Points on a hilly landscape, in no order, each with its height.
A climber steps from a point to the highest of its 6 nearest points, and stops where none of them is higher. Distance is the straight distance between rows; heights are no part of it.
k254 height 4.30: [182 100 117 133 104 155 144 137 129 102 136 151]
k427 height 3.03: [152 138 134 165 134 152 134 124 113 129 136 113]
k330 height 5.10: [ 43 115 101  71 114 120  74 101 147 135  94 125]
k775 height 4.79: [112 114 133 125 124 136 122  84 128 109 106 127]
k134 height 4.20: [188  74 121 100  87 140 155 134 149  99 129 173]
k211 height 5.01: [149  81 132 103 106 129 137  94 142  87  94 134]
k21 height 5.68: [ 84 190 140 155 147  91 124 168 105 175 152 127]
k193 height 5.79: [ 86 115 131 112 124 134  98  77 129 116 108 121]
k707 height 6.33: [100 102 134 107 116 130 115  78 137 102  97 123]
k564 height 4.31: [185  86 122 115  96 143 154 135 135 102 138 161]
k651 height 5.83: [125 114 130 138 122 136 131  95 119 113 117 126]
k807 height 4.66: [143  91 129 120 112 134 132  89 127  96 107 133]
k428 height 3.59: [191  70 131  92  85 138 159 141 162 116 141 181]
k341 height 5.46: [ 74 159 131 136 145  95 110 127 110 171 140 133]
k623 height 6.72: [172 194 157 171 174 157 143 189 124 140 162  82]
k872 height 6.41: [116 178 146 167 148 127 126 146 111 165 150 110]
k288 height 5.08: [106 133 132 136 136 131 115  91 115 140 123 120]
k708 height 4.95: [ 72 142 124 132 140 113 107 104 115 160 133 129]
k143 height 5.40: [ 65 122 116  94 124 124  94  82 133 132 105 126]
k225 height 4.14: [ 57 153  98 113 154  47 107 155  99 167 136 119]
k425 height 5.22: [ 57 126 107  89 132 116  88  96 131 146 111 127]
k728 height 4.37: [177  79 121 116 104 136 151 115 135  91 117 155]
k839 height 6.21: [ 97 174 145 161 146 116 121 137 112 167 148 125]
k250 height 6.53: [127 200 158 172 154 130 137 159 117 161 150 109]
k171 height 5.56: [100  79 133  76 101 130 110  82 174  91  59 119]
k7 height 4.38: [142  64 128  87 108 119 137  99 161  81  75 139]
k300 height 3.61: [200  97 120 104  94 164 158 158 160 116 178 175]
k955 height 3.95: [ 64 148 117 126 145  93 106 112 108 167 135 126]
k219 height 2.57: [155 116 125 149 119 148 140 114 117 118 129 128]
k292 height 3.94: [177  63 133  88  96 131 156 127 157  99 119 169]
k96 height 6.56: [137 207 171 175 166 142 134 183 120 152 159  93]
k600 height 1.21: [173 127 124 159 125 155 145 132 117 116 143 118]
k699 height 5.84: [ 55 138 102 107 147  90  89 121 109 159 126 131]
k18 height 3.70: [172 155 131 174 150 161 140 160 123 130 151 100]
k570 height 0.38: [182 135 123 162 130 157 139 145 116 122 147 121]
k392 height 3.74: [ 70 196 128 145 146  62 138 184  93 162 155 133]
k922 height 4.11: [166  64 126  93  97 126 149 116 151  94 107 162]
k870 height 5.50: [ 73 172 119 138 151  67 121 165  96 170 149 129]
k916 height 3.06: [133 134 132 155 125 145 132 105 115 128 131 119]
k818 height 6.49: [101 161 140 157 143 128 122 113 110 159 129 118]
k882 height 7.33: [173 177 142 177 167 153 144 178 118 140 159  87]
k927 height 3.18: [186  65 132  85  84 126 161 131 170 112 131 181]
k781 height 4.01: [197 175 137 164 179 154 144 194 127 125 177  83]
k214 height 1.20: [197 142 118 161 152 167 140 171 121 119 160 111]
k38 height 3.93: [ 64 163 105 122 152  26 120 174  86 154 136 110]
k823 height 6.70: [146 184 147 179 160 148 137 165 115 150 149  96]
k760 height 4.02: [ 66  97 118  65  94 138  78  89 176 111  53 119]
k316 height 4.19: [197 102 116 119  98 166 157 157 146 111 168 162]
k550 height 5.58: [119  78 133  87 112 130 121  84 162  84  66 129]
k151 height 5.96: [ 88 101 124  88 110 138 107  77 153 100  76 125]
k683 height 7.05: [ 68 160 117 132 148  71 112 143  98 171 141 131]
k294 height 3.48: [194 121 112 148 127 163 146 158 124 114 156 133]
k340 height 5.93: [114  90 130  96 113 131 119  79 150  93  78 122]
k648 height 4.82: [147 156 137 167 144 150 136 135 113 143 137 111]

Call two points neighbours if one is among the 6 nearest of the other. Go from one point of each pair to the other, from neighbour to neighbour, staying as high as possible. Name the lowest point that can't be avoided.
k882 / k707 | k425
k683 / k882 | k21
k882 / k818 | k872

Where does a climber stop that starts at each point below?
k427 | k882
k425 | k683
k294 | k707
k316 | k707
k570 | k882
k916 | k707
k872 | k882
k330 | k707
k839 | k882
